Points, in no order, along strands that fork and pass close to each other.
Points whose rows are less than 98.8 apart are linked; no others are. Some points are linked to none.
K585: [  4  19  62  -1   2 -59  10   3   8  29 -69  43  -3  17  -4  15 -56 -58
 -47  24  -7]
K282: [ -7  -5 -15  -8 -11  26  64 -38  36 -28  42 -53   7  17   1  13  35  27
   0 -10  24]
K573: [-32   6  35  -6  16 -20 -29  10 -20  -7  24  13 -12 -19 -22  24 -38  59
  23  24 -41]
K533: [ 16  18  -3   0 -20  20   4   2   3  -8 -15  -1  -5  64   5 -10  46 -48
 -24  -1  24]
K185: [ -9  49 -27  24  -7  10 -13  -5  -4  58  58   8   3  13 -20 -45   4 -26
  30 -34  -2]
K400: [-15  16  31  14   8 -17  20  -7 -16 -19  -8 -13  13  44 -15 -23 -20  23
 -15  21 -32]
K735: [-25   4  20  36 -13 -46  45 -17  19   4 -29  17 -10  61  28 -40  20 -62
 -41   9  33]
K255: [-17  16 -34   6  -4  39 -14  13  40  30  31  10   6   7  -2 -62  19  20
   3  -1  24]
K160: [-23 -10   1  28  44  -4 -55  11 -41  58  30  38  10 -39  -2  54  14  88
  25 -14   9]
K289: [  5 -18   2 -26  18 -17  49 -44  55   5 -44 -67 -29  -7  -7   3  12 -16
  -5  12  18]
K892: [ -3   5  36   7 -14 -47  -1   3  27 -21  30  34 -21  37   5  -9 -13 -44
 -34   6  23]
K882: [ 16   1  52 -18  22 -22  -4 -19  46  -2 -48   5   4  14  11  -5 -22   4
 -33  29  -8]
K928: [-10 -15  31 -29  14  -2 -30  -1  32 -58  28 -14 -15 -19  -3  13  -7  32
  -5  -4 -17]
K609: [ -4 -12  30  -3 -23  -5   3 -25  46 -37  21   3  16  31  36  19   6  16
 -32  12  15]
K225: [ -1   8  23 -13 -33 -45  11   0 -22  29 -13  -3 -19  37 -44  21 -13 -50
  -6  28   7]
K363: [ -3  54  13  26   1  -5 -55   2 -31  42  65  54  -6  28   1   0  16   1
  11 -38 -30]
K860: [ 23  15  12 -39  -8 -31   4   7  39  55 -63  22 -12 -24 -41  17 -18 -49
 -20  15   8]
K594: [-17   5  -9  47 -24 -40  73 -18   5 -65  -5 -24  -1  19  54 -36  30 -32
 -21 -17 -20]
K110: [ 13   8  12  21 -20 -26  65 -69  72  17 -61 -12  20  32  18  17   4  -6
 -22  31   7]
K50: [-23  -4  15  28  31 -20 -24  33 -30   3  49  11 -27 -30  -2   0 -20  56
  24   2 -49]
K731: [ -6   7  -7  27 -41 -40 -24  39 -43  18 -19  22   4  19  -5 -11 -46 -62
  11   1  -2]
K825: [  0   2  25 -12 -12 -12  22 -25   4  22  18  -8   9  40 -23   3  -5  -1
 -12  39   8]
K965: [ -3  23   2   3  13  21 -34  12 -58  23  18  28  16 -24 -54  18  53  81
  23 -20 -61]
K501: [  9 -21 -35   6   0  29   1   4 -24  19  64  10  22 -22  32  35 -53   9
  18 -11  12]
K404: [ 30  42 -18   0   1  38 -36  -2 -38  20  77  32  19 -41 -16   7  -4  17
  32 -51 -51]
K342: [ 15  11  -6 -31  -9  24  -8  37 -44 -38   1  -9  -8 -18 -35  33   5  26
  24   4 -53]
K421: [-19   1 -31  26 -43 -16  85 -45  25 -62   3 -42 -13   7  33   3  46 -16
   8  -4   3]
K552: [ 13  -8 -28  11  10  48 -51  19 -54  31  29  43  50 -15  16  41  20  48
  21  -3   4]
K966: [ 38  -9 -35 -30   6  86  -4  13 -25 -34  51  18  13 -33  20  29   2  25
   0 -37   0]
K947: [ -4 -13 -47  26 -66 -14  38  20  -2 -18  -1   3  31  11  27 -11   5 -32
  -7  11  31]
K894: [  6 -39 -27 -10  12  79  72  -8   2 -27  69  18 -19 -38  24  -9 -42  42
   8 -63 -11]
K635: [ -8  26  23 -60 -12 -25 -35  -5 -24  44 -25  31 -16  -3 -16  69 -29 -15
  -4  38  -3]
K186: [ -1   4  20  -1 -50 -24   6 -23  74 -48 -24  14  20  24  23  -7  11   8
 -31  15   0]
K11: [ 33  26 -24  -9  43  68   5 -10 -52  11  61  24   5 -35 -15   9  21  50
  33 -57 -32]
K350: [  3  15 -13  29  31 -19 -43  49 -49  41   7  30 -10 -39 -24  -8  83  45
  15 -34 -13]
K125: [ 23  -5 -31 -13  29  71  -1  -4 -15 -17  43 -18   4 -34  -2   8  -9  18
  29 -56 -20]
K855: [ 15   5 -30 -19  -1   7 -39  30 -21  -8  62  29 -31 -20 -15   2  30 -25
   8 -19  14]
K126: [  6  59  19  -5  29 -11 -82 -29 -25  76 -34  52  -3 -14 -20  38  38  19
  13 -11 -21]
K815: [  6  -8 -13  21  45   1   4  20 -53  16  -1  -8 -32  41  10 -15   6 -25
  -7   7  10]
K309: [ 10   0 -25  16  25  21  39 -32  -1 -37  -9 -87   0  10  55 -13 -10 -36
  -9 -29   7]
K267: [ -9  -3  -2   1   3   3   7  46   3 -44  -7   2 -15  13 -16 -68  38  19
 -14  10 -31]
K478: [ -8   2   8   2  53  -9 -50  18  -1  37 -23   0 -19  -1  -3 -21   2  26
   4  13  -5]
K138: [  2 -23  -7  18  19 -17  29  -3 -32  -3 -25 -44   5  29  15  11  -5 -20
 -18  19  22]
K856: [ -1 -29 -23   6  17  24  20  45 -43  16  67  36  -4 -57 -24  11  -1  60
  31 -24 -13]
K128: [ 20  -9 -11  19 -48 -54  28 -50  28 -41 -16 -32  15  -6  40  22 -16 -59
  -1 -16  10]
K12: [-21 -44 -26   1  22  -8  11   9  -8  28  10 -43 -20 -20 -20  12 -24   5
  20  22  55]
K354: [-23 -52  17  28   6 -22  33  -1  -9 -16  21  -9  18   3  18  -2 -35  34
 -13  52  15]
K189: [ -2 -50 -32   2  -3  38  58  16   1 -29  74  21  -5 -62  10  -9 -49  27
  15 -31  -5]
K345: [  2  33  42 -25  18 -13  -2 -45  22  60 -43 -19   2   3 -14  14 -68 -19
  -3  12 -26]
K877: [-12  14 -36  23 -17  50  54 -24  31 -25 -11 -46  -3  18  70 -19  36   5
 -29 -13  25]
K93: [-17 -30  23  22  27 -55  27 -43  -3 -10 -44 -29  13  -7  52   2 -55 -24
 -22  20  -1]
K66: [  4 -54  -5  16  -2 -32  59 -15 -23 -39 -29 -22   5  -2  40  19   9 -21
 -27  23  39]
K528: [-21  -5 -35  20 -19  24  59  26  15  -4  37   8 -13  19  33 -42  45 -10
 -34  -3  33]
K531: [ 14  15 -15  -2 -54   3  14 -50  23  -4   5 -35  21  33   4  21 -22 -13
  13 -11   6]
K149: [ -5  -3  -1   7  39  21 -29 -21 -33  38  77  35   3 -36 -21  47  22  68
  29 -12  17]
K670: [-14 -24 -25   1  34  33  -4  48   9 -31  -2 -20 -21 -20  -8 -44  44  23
  -7   5  -2]
K44: [  7 -13   0   7  52 -21 -42  12 -53  41   0   4 -10  -6  23  41 -36  -3
  14  18  17]
K290: [ 21 -15 -20  12 -53 -10  41 -53  38 -40   5 -34  31   3  46  55  -7 -18
  11 -11  26]
K156: [  3 -12  10  11  -4   4  28  -7  29 -52  13   7   4  34  75 -11  36  -1
 -53  10  18]
K823: [ 11  -7  -6 -12   6 -15  44 -43  51 -51 -64 -60 -12  -2  25  -1  25  -9
   2 -10 -14]
K455: [ 12  17 -31 -35 -59  19  16  -4   7 -24  50  -3   2  18 -20  26  60 -18
  -5   2  31]
K848: [  1 -30 -22   2  22  25  23  19   3 -50  59 -10 -17 -18  41   0  -3   0
 -10  -4  17]
K479: [ 28  15  -8 -31 -18   8  30 -25  43  38 -85 -11   3  21 -17   4  29 -30
 -29  11  35]
K364: [ 11  33  27 -42 -17  15  -2 -14   1  14 -42 -23   3  21 -71  21   0  -9
   3  21 -27]
K3: [ -4 -41  -1 -10  19 -28  23   1  -4  33 -44 -28 -12  -7  -5  21 -27 -23
  -9  39  40]
K505: [ 10  29  54 -35 -11 -10 -77  -8  21  10 -13  56  -3   8 -20  13  10 -31
 -22  -1   4]
K779: [-15 -37  22  -6  18  14  -2 -11   0 -21 -33 -31  15 -24   9  54 -76  31
  17  -2  -7]
K244: [ -3  21   2  12  -4 -15 -44  29 -84  22  20  44   5 -28   0  57   0  38
  32  -6 -38]
K829: [-12  12  21 -26   7  -1 -51 -28  56  44 -16  21   2 -23 -43 -15   2  41
   9  27  10]
K922: [ -1 -11  44   2  23 -60  23   4 -13  15 -75  21 -17  18   5 -11 -23 -57
 -39  42  -2]
K139: [ -3  14 -15  16  -7   2 -24  63 -11 -15 -19  17  -9   1 -22 -47  28 -20
  10  -7 -35]
K704: [  4  -7  28 -41  22 -39  21  12 -19  10 -83 -16 -21 -26 -33  27 -30  -9
 -19  42 -28]
K538: [ 28 -11 -11 -37 -44   4 -10  -4  42 -42 -59 -24  20 -18   9   1 -10 -15
  14  -7  -9]
K177: [-15 -25 -23   4  11  25  -8  16  -5   4  55   4  -3 -61 -34  19 -35  55
  49 -17  -5]
K534: [ -5  37  49  14  29   7 -32  16  24  26 -44  33  -3  39 -24 -59  25  -2
 -11   4 -36]
K920: [ 18 -33 -65 -23  -6  81  64  40  -9   2  53  40 -25 -53  -2 -17  21  46
  15 -23  17]
K757: [ -5  -1 -18  17  13  -5  56 -10  -2 -48  -3 -50 -25  22  32 -36   7 -41
 -13 -18 -17]
K199: [  8 -28 -40  26  52  22   7  30 -32 -10  55   9 -10 -22  46 -19   0  17
  -5 -27  10]
K962: [-14  16   4  14  15   0 -43  31   1  12  42  56 -17   5 -15 -52  71  31
  -5  -5  -6]
K780: [ 14 -46 -20  34  61  52   5  34 -51  -2  17   2   6 -38   9  27 -18  62
  28 -56 -23]
K397: [  4  20   4  -1 -11 -16 -48  18 -24  85 -53  43   0   6 -35 -14  -7 -22
  25  26   6]
K15: [ -7 -16  41 -55  26   7 -17 -19  19 -40 -14 -30 -13 -21 -33  29 -15  37
  12  19 -14]
K565: [-15 -34 -36  14  34  68  40   7 -14 -20  10 -51  -6  -1  11  -2  -5  41
   7 -22  21]
K427: [-16   6  65   0 -40 -47 -26  13   5 -27   1  48 -11  31  -2  -6 -23 -28
 -30  13 -20]
K692: [  4  17 -13  13   6  35 -31   6 -16   4   8   5  19 -10   8 -34  -8  32
  29 -14 -32]
K194: [  5  19 -37  27 -84  -3  60  -9  27 -15 -41 -18  36  20  24  -2  11 -30
  10  11  21]
K891: [  0  28  32   7  -7 -25 -23   9 -50  45 -34  17 -10  31 -21   7 -27 -43
   3  16  -6]
K651: [-17 -15  40 -30  20 -18   2  10 -30  13 -47   1   8   3 -31  37 -32  33
  -9  63 -15]
K803: [  8  -8 -18  39  68   1 -31  18 -66  59  19  -5 -22 -10 -18   3  48  36
  28 -25  -3]
K315: [  7  19  10  -7  10 -30 -28 -26  10  31  -3 -22 -30  11  -6 -10 -32 -76
  15 -26  13]
K506: [-10 -51  -4  12   1 -24  12  -4  56 -45 -27 -25   6 -20  49  -2 -20  15
  -9  13  34]
K861: [ 10 -15  -9  -4 -36  39  23  10  39 -68 -16 -16  30  -2  42 -10   9  36
 -11  -9  -8]
K690: [ 29   9  11   6 -41 -44  16 -45  39  29 -55  -1  32   0  28  52 -50 -52
 -13   9  24]
K62: [  8 -18  -3   8 -14 -61  50 -19   5  -2 -77 -28  -3  -7   5  -6 -20 -71
  -8   7  17]
K111: [  5  33  41 -19  42  -5 -61 -13 -32  15   7  -1 -38  39 -16  27   6 -20
   6 -12 -44]
K396: [ -2  15 -27 -11  12  33 -44   0   4  30   7   3  -2 -43 -58 -15  61  34
  35 -12  11]
K408: [-20  11   3  -3  10   6 -57 -28   5  39  74  38  12 -23 -22  25  15  48
  20  -5  18]
K19: [   6   15    5    3   33   14 -100   -8   23   26   10   39    8  -23
   13  -22   30   26    8  -28   -4]
K181: [-26  10 -29  25 -14  38  14  25  34  18  11  12 -10  15  39 -71  44  19
 -22   4  33]
K195: [ -5 -11 -13  27  12   0 -19  20 -62  13  38   4  15  -8  31  32 -55  -3
  18  -3  11]
K612: [ -8 -28 -15  -3 -25 -21 -11  48 -12  11 -40   9  17 -17 -15 -21 -15  16
   8  43   9]
K80: [ -6  -6 -19  13  -8  35  -2  34 -46  34  31  37  23 -50 -48   7  35  74
  37 -15 -28]
K582: [ -2  22  25  -6 -15 -24 -16 -24  47   4  17 -25 -23   8 -23 -24 -11 -44
   6 -29   7]
K939: [-10  11  30 -23  31 -24 -68   5 -16  29 -21  13 -30 -33 -20  15 -10  37
  18  11 -30]
K262: [ -5  30   0  22  -6  25  39 -29  26  11 -26 -38  23  55  29 -43  -1  -6
 -14  -3 -15]
K714: [  7 -15  10 -42  11 -20  17 -36  41 -14  -9 -62 -45   1 -31  34  23 -16
  -6  16  15]
K837: [  8  56  -1   2  -7  19 -42  -4 -44  26  52  21  20  -1 -13  25 -21  -5
  24 -25 -40]
K776: [-14   6  17  35 -36 -50  56 -24  -6 -55 -26 -21  22  32  10 -19  12 -55
 -16   0 -35]
K163: [-13  30  32  -8 -15 -33 -38  11  -2  28   1  26 -40   2 -59 -19  16 -16
  13  10 -28]
K581: [ -6  31 -13 -16  17  46 -13 -15  28  30 -15  -8  23  26 -13 -47  44  27
   4  10   6]
K944: [  2 -25  -8  25  -6 -42  67 -36   8 -26 -63 -19   4  26  65   7  38 -40
 -43  18  22]
K206: [ 20  14  14   5  21   7 -17  11  -8   9 -79   3  24  51  40 -15  -8 -29
 -21   7  -8]
K357: [-15  23  79  -5 -15 -67  -7  19  25  19 -35  55 -24  19 -24   2 -31 -50
 -17  15 -10]
K33: [ -9  19  -8  -7 -30  15 -54  11 -37  22  19  23  21 -11 -17  47 -35  25
  40   0 -29]
K322: [-16   1  13  11  -8  16 -52  17   8  27  58  46  27  -5  -9   0  -6  56
   9  24  10]
K473: [-24 -19  30  10  52 -52   1 -14 -31 -28 -19 -31 -14   9  35 -21 -49 -36
 -19   3 -12]
K999: [-12 -20  -2  -2  37   7 -30   9  16 -14  76  17 -37 -27 -10 -15  30  57
   7   5   3]
K436: [ -5  19 -10  16  23  27  46   3 -24 -45  28 -33  -1  27  24 -44  -5  -2
 -16 -18 -37]
K840: [ 25   0 -28 -39   2  71 -56 -15 -13 -20  38  24  29 -17  -3  40  28  22
   8 -13  24]
K826: [ 12  -4 -11 -28  11  18 -36  15 -25 -13  -1 -31  -9 -40 -12  34 -15   2
  35  -5  -5]
K489: [-21 -11   1  13  50  -3 -48  -2 -34  64  17  14  -9 -10  17  48 -25  46
  22  11  28]
K835: [ 11   7   5 -26 -23  21  -3 -17  34 -41 -28 -32  25   5  -8  -9  19  29
  13  -2 -15]
K727: [  4  -6 -21  -3 -68  -9 -22  35  13  26 -32  15  32   1 -27 -15  -1 -22
  14  23  15]
K650: [ 15  53  16  36  46   7 -49  -2 -31  51  55  29 -18   7 -13 -33  41   9
  24 -53 -45]
K136: [  3  32   2  21   2 -17 -54  34 -42   1  14  15 -16 -13 -18 -32   0 -31
  26 -43 -52]
K964: [-12  56  -1   2 -41  22 -24 -30  21  38  25  -4  31  41 -21 -25  -4 -27
  28 -22   7]
K161: [-16  -6  17  46   7 -44  38 -24  16  19 -15 -17  -1  37  19 -58 -12 -42
 -24   3  27]
K603: [-31 -48  -6  18  -4 -18  50  -3  55 -14 -31 -39  -9  -4  18 -23  13  27
  -5  29  45]
K32: [ -7  28  15 -18 -13 -23 -12   3 -17  35  22 -12 -38  20 -66   7  19 -38
  16   4   4]
K888: [-35 -43 -15  55  39   1  33  -2 -16   6  25 -25  13   0  35 -34 -38  20
  -3  10  26]
K710: [ 12   2 -12  37  48  -1 -51  35 -48  50 -26  -5 -25  15   6 -20  36  -7
  20  -1   6]
K956: [-10  -2 -16   8 -74 -22  48  14   7 -51  42   1  28  12   1  -1  -4 -12
  -5   3   0]
K347: [ 18  12  24   9  -3 -40  78 -55  44  20 -61 -15  14  52  -3  14   2 -41
 -41   2  -4]
K317: [-13   6 -43   3   8  49 -22   8  20  31  36   4   0 -37 -23 -43  46  59
  18 -15  11]
K28: [ -6 -54 -31  23  35  75  23  33 -27 -14  12 -15   4 -31 -18  15 -19  60
  23 -28  23]
K29: [ 21  -2 -26 -27 -52   3   6  -2  10 -17  -3 -27  -6  27  -2  30  51 -52
 -10  -2  44]
K991: [  5   7   2   8  50   8 -20  11  -6 -15  46 -39 -44  -5  12 -26  -1 -32
   9 -37 -19]
K296: [  3  26  14 -10 -30   7 -59  27  17   0   0  58   1  31  -7 -25  30 -28
  -8  -7   8]
K786: [-33 -20  -4  41  31 -18   8  -6  13  26 -10 -19  -3  15  32 -52 -32  -1
 -10  16  29]
K542: [-18  -8 -14  12  -7 -42  -3   2  33  -8  34 -32 -25 -14  -8 -36  -8 -27
   9  -9  15]
K87: [ 25 -12   7 -34 -33 -40   3  -5  39 -26 -51  -1  -9 -11  18  27  -3 -31
 -13   5  22]
K792: [ -7 -39 -18   6  -8  -9  -9  28  24 -21 -54  -5  20 -24  24 -29 -30  24
   5  22  14]
K672: [ 12  27 -37 -26 -48  40  20  10  18 -14  81  33   3  18  -8 -23  51  -8
 -18 -13  13]
K492: [  6 -13 -15   3  -4  49  37 -16  -9 -17  59  -9  35   0  31  40 -48  33
   9 -24   3]
K71: [  1  50  28  -2  45   5 -50  -5 -35  25  22  12 -30  10 -51   8  56  13
  14 -30 -36]
K182: [ 14  39  36  -7 -13 -13   3 -13  56   3 -83  -6  -9  19 -15 -49   5 -54
 -10 -22 -25]
K623: [ 20 -14 -24  11  30  44  13  28 -36   8  78  55  -7 -10  43 -17   9  17
 -11 -19  -2]
K768: [-16 -31  46 -17  29 -24  11 -14 -29 -17 -52 -18   9  -4  18  51 -69  20
 -14  46 -12]
K220: [ -8  17   8  14 -64 -43  39  -2   2 -42  -6   3   8  40 -21 -13   8 -41
 -14   7 -15]
K402: [-12  -5 -20  39 -13  -3  11  -7  -5 -10 -11 -34  31 -19  28 -31 -79  -3
  16  -3  -8]
K457: [  0  -8  10 -21  25  17 -19   6   2 -41  82  12 -16 -20 -14  15   5  38
   1 -21 -35]
K732: [ -1  44  18 -12 -49   3  -9 -45  42  12 -13 -12  47  36  -3 -14 -35   0
   8   2 -16]
K47: [ 10 -36  10 -25  -8 -16  -2  24 -24 -53  20  -1 -10  11   7  37   5 -11
 -29  26   8]
K328: [  3  30  35 -17 -35 -20   2 -11  59  -9 -30  -1 -11  14 -49 -46   1 -58
   4 -25  -6]
K162: [ 29 -11 -11 -11  35  30 -25  -5  -2  29 -64 -17  10  19  32  -3   3  -7
 -18  13  27]
K911: [ 21  24   6  -3 -30   6  19 -26  39  35 -51  -2   2  54   5  -5  33 -58
 -21  -8  50]
K925: [ -1 -21 -21  -2 -15  -4  73 -29  26 -60 -38 -62 -19   2  23  24  48 -16
  -7  -6   6]
K210: [  5 -41 -40  -7  12  54  65   6   6 -46   2 -56 -12 -14   0  30  -1   8
   1 -21  31]
K849: [ -8  34   0  16  11  21 -65   2  35  13  54  51 -11 -19  -3 -53  40  13
   6 -34 -15]
K943: [ 10  30  49  -8   2 -41  36 -54  23  37 -39 -23   2  37 -16   9 -30 -43
 -27  11 -16]
K765: [ -3  -4  19 -49 -25  -1 -30 -13 -21  18  18  18  -6  16 -22  76 -14  10
   4  30  27]
K61: [ -8  18   6  23  18 -37 -56  31 -29  46  34  58 -17 -26 -34 -16  61  24
  16 -14 -23]
K890: [-13   8  42 -29 -10 -36 -21  17  24   4 -31   6 -19 -17 -55 -30   2  10
   7  33 -35]
K980: [ 14  18  14 -36   1 -19 -17 -25   3  16 -41 -37  -8 -10  -6  29 -56 -45
   9   0  -8]
K629: [ -6  -4 -13  12  28  24  18   9 -49  14  51 -13  -1  10 -25  22   7  32
  13  10 -13]
K709: [  6  -9 -26  26  27  19 -64  36 -36  25   5  40  18 -40  14  13  13  65
  24 -21   3]
K59: [-24 -42   6  28  -4   2  20  29  -2 -41  39  18  36 -16  23  -3 -35  44
  -9  18   0]
K18: [-15  -2  12  15  52 -39 -29  14 -29 -14  21 -27 -42  -7  17 -21 -26 -34
   7 -13 -27]
K91: [-12 -10  -8 -14  19  27 -28   0 -20  12   7 -39  -5 -45 -38  36 -39  32
  61 -29 -13]
K434: [  5  -8   9 -21  10  23  13 -33  26 -14 -30 -41  12 -14 -22  21 -27  34
  18   4  -1]
K903: [ -6   4   3  -3 -14 -52  32  -3  39  43 -73 -10 -16  -3 -32 -11 -13 -69
 -10   7  28]
K854: [  5 -24 -15 -17 -33   0 -16   4 -38  25  -6  -7  15  -3 -16  56 -27   9
  17  42  40]
K327: [  1  34  54 -49   4 -29 -49  12  -3  43 -44  44 -22  -2 -19  52  -6 -24
 -17   7 -17]
K716: [  3   4   3   4 -19 -11 -75  39 -12  -8  23  75 -15  -8 -16  -4  31 -31
  14 -14   3]
K596: [  8  -9  47   0 -14 -50  41 -11 -21 -26 -61   6  27  31   7  23  -9 -38
 -45  45 -10]
K945: [ -3 -11  13 -37 -10  -8 -42  -7  48  53 -33  24  10 -30 -16  16 -22  17
   3  42  35]
K323: [ -7  16  -6   0  -4  63  42 -21  26 -14  65 -24   9  38  18 -13  27  34
 -23 -17  -6]
K22: [  3 -16  -4   9 -11  26  45 -34  -5 -60  29 -34  41  10  33  31 -43  19
   0 -18 -20]
K437: [  0  13  11  23  26  30  18 -25  -1 -21   4 -38  20  44  11 -37 -19  20
  -5   4 -23]
K782: [  0  35  14 -43 -21  -6  -8   5 -27 -32  -5 -26  -8  11 -55  25   0  -7
   5  24 -38]
K561: [-17 -29 -22  16  -3   6  56   7  22 -58  44  -7  -9   3  48 -15  29   7
 -33   4  22]
K178: [ -2 -21   8 -18 -23 -46  -9  13  -2 -43  -5  -4  -6 -19   3  42 -35 -14
   0  13   6]
K838: [ 14  -3 -12 -21 -57 -26 -14  -4  23   1 -26  11   8   5   2  19   6 -50
 -16  27  35]
K653: [-10  42  14  -5  15  -8 -84  -3 -27  47 -33  29   1 -24 -12   6   8  28
  32 -13 -51]
K58: [ -1  25 -35  37 -44  19  28  20 -29  -8  -3  -2  32  36  36 -32 -25 -42
  -4 -12   5]
K245: [   7  -22   14   18   15  -65   78  -45   26  -48 -101  -19   -3   -4
   40   -5   28  -35  -35   18  -10]
K352: [ 39  -7  -8 -31   5  20  16 -26  10   4 -78 -28  27  17  18  24  11 -11
 -10  18  23]
K183: [ 15  18   7 -36  42  55 -27 -23  14  11 -17 -18  -2  15 -25  -1  43  36
  -8  14  11]
K812: [ -4 -23 -50  23  -3  63  73  24 -11 -25  29   3  16 -11  65 -24 -31  19
 -18 -18  11]
K750: [  8   7 -29 -12 -14  49  69  -7  -3 -12  92   3   1   8   3 -12  19  13
 -16 -20  -6]
K169: [  2   3 -25  -4   0  -6 -72  21  -8  72 -19  43  -6 -19 -23   1  32  -8
  26  10  28]
K31: [  6  30  48  -3  -7 -15  -2  24  39 -17 -68  26  -3  36 -13 -65   4 -12
 -26   7 -44]
K150: [ 21  19  24 -11  -5  -1 -34  18  10 -40 -17  12 -22  32  -3 -24  35 -57
 -21 -16   0]
K208: [ 10  30  27 -13 -40 -19 -54  -8 -13 -11  26  19  -9   8   8  37 -38 -53
   0 -12 -15]
K7: [ 12  15  34 -17  46   1 -25 -33 -23  19   9 -41 -23  33  -5  27 -10  -6
  -3   1  -7]
K164: [ 23  -8 -10  23 -24 -55  38 -47  19   1 -62 -10  13   2  43  22 -24 -83
  -2 -12   8]
K458: [ -3  22 -32  25  -4   9  -7   3   2  18  74  13  -4 -16  11 -40 -22 -31
  17 -42 -10]
K486: [ 17 -21 -54   1  -4  34  60  33 -27  23  76  54 -28 -27  23 -34   8  10
  -4 -16  26]
K48: [ -4  10 -39  34 -13  36  21  -4  -6  10  -4 -25  48  14  35 -20 -53  -5
  12 -11  14]
K468: [ -8 -30 -45 -16 -22  38  46  43  11 -31  59  16  -8 -49 -16 -20  13  30
   5 -10   1]
K918: [-17 -41  15  -6  26 -61   0  10   4  36 -38  13 -21   5  -5 -11 -25 -25
 -26  50  34]
K500: [-16 -25 -15  10  39  43  18  14  14  -4  -8 -31  -7  -5  -4 -27  27  51
 -12   4  24]
K694: [  3  -4 -12  50  33  -4   5  25 -50  30  63  25  -5 -49  -2  -3  -9  68
  39 -33 -43]
K775: [ -8 -20  -1   2 -13  21 -15  24  -5 -26  41  33  31  -7   1  26  -7  63
  -6  23   3]
K669: [-13  13   0 -30   0   7 -58  -1  23   2  -1  29   8 -34 -62 -26  53  40
  16  19   3]
K673: [ -8  20 -13   9 -53 -14 -18  27 -24  12  28   2   2   6  -9  14 -47 -51
  20  -2   6]
K699: [ 15  -1  42   2 -36 -67  47 -23  21 -37 -65  40  20  17  16  27  -5 -52
 -37  19 -15]
K867: [-11 -22 -39 -15 -26   1   5   7  21   7  26 -28   4 -24 -15  -5  -7  -1
  21   8  32]
K543: [-15 -69 -26   8  -9  11  51  11 -11 -72  -6 -42   6 -22   6  29 -22  16
   5   0  24]
K974: [  2 -23   9 -20  -9 -12 -31  31  -4 -32  18  30   8   4  13  13  12  35
 -23  48  14]
K224: [ -9 -62   1   8   6  20  24  -1 -10 -47 -30 -32  24  -9  15  50 -50  25
   4   3  33]
K781: [ -8 -25  51 -14  24 -64  35 -36   5 -13 -69  -1  11 -38  28  33 -60 -21
 -27  33  -9]
K24: [  6  13   1   7 -21  11  38 -52  68  16 -28 -17  41  44  37 -24  24  17
 -28  11  21]
K682: [ 30  29 -33  -4   4  33 -49  24 -38  13  39  21 -12 -35 -39 -13  71  -3
  31 -37  -2]
K523: [ 26 -10 -11 -33  23  72 -37   4 -11 -20   1  12   5   2   2  17  66  34
  -3  -1  24]
K167: [ 12  13  38 -37   2 -31 -16   1  53  48 -56  15 -22 -21 -57 -19   8 -23
 -17  18 -15]
K858: [  4  -3 -49 -11 -21  25  48  46 -32 -36  54 -10 -24 -37 -29 -22  16   4
  10 -22 -13]
K227: [-13 -15  20   4  17 -24  21  15  24 -58 -37  -7 -12  20  13 -50  32 -11
 -35  17 -13]

Follow the links from the first point to the second, and from the first to the third. Name the last point that the two ways share.
K473; K322; K561 => K87
K354; K156; K854 => K296
K19; K364; K867 => K710
K457; K704; K565 => K779
K609; K59; K71 => K255
K672; K396; K888 => K29
K860; K12; K947 => K437

A fork is a point with three links, a tip a point with one. Leave the first point through the second and follow the links. Name the first fork or tip that comes.
K980; K345 => K437
K255; K581 => K837
K32; K163 => K164
K62; K903 => K225

A fork is a point with three links. Follow the links from the first point to the second and name the forks in between, in order.
K186; K352 => K561, K255, K396, K296, K533
K581; K735 => K255, K396, K296, K533, K29, K838, K87, K775
K531; K436 => K164, K225, K437
K501; K296 => K160, K775, K87, K838, K29, K533
K825; K918 => K437, K582, K3
K803; K328 => K710, K138, K3, K582
K596; K24 => K922, K3, K582
K93; K581 => K768, K779, K434, K835, K87, K838, K29, K533, K296, K396, K255
K322; K125 => K775, K87, K838, K29, K533, K296, K396, K255
K528; K650 => K255, K837
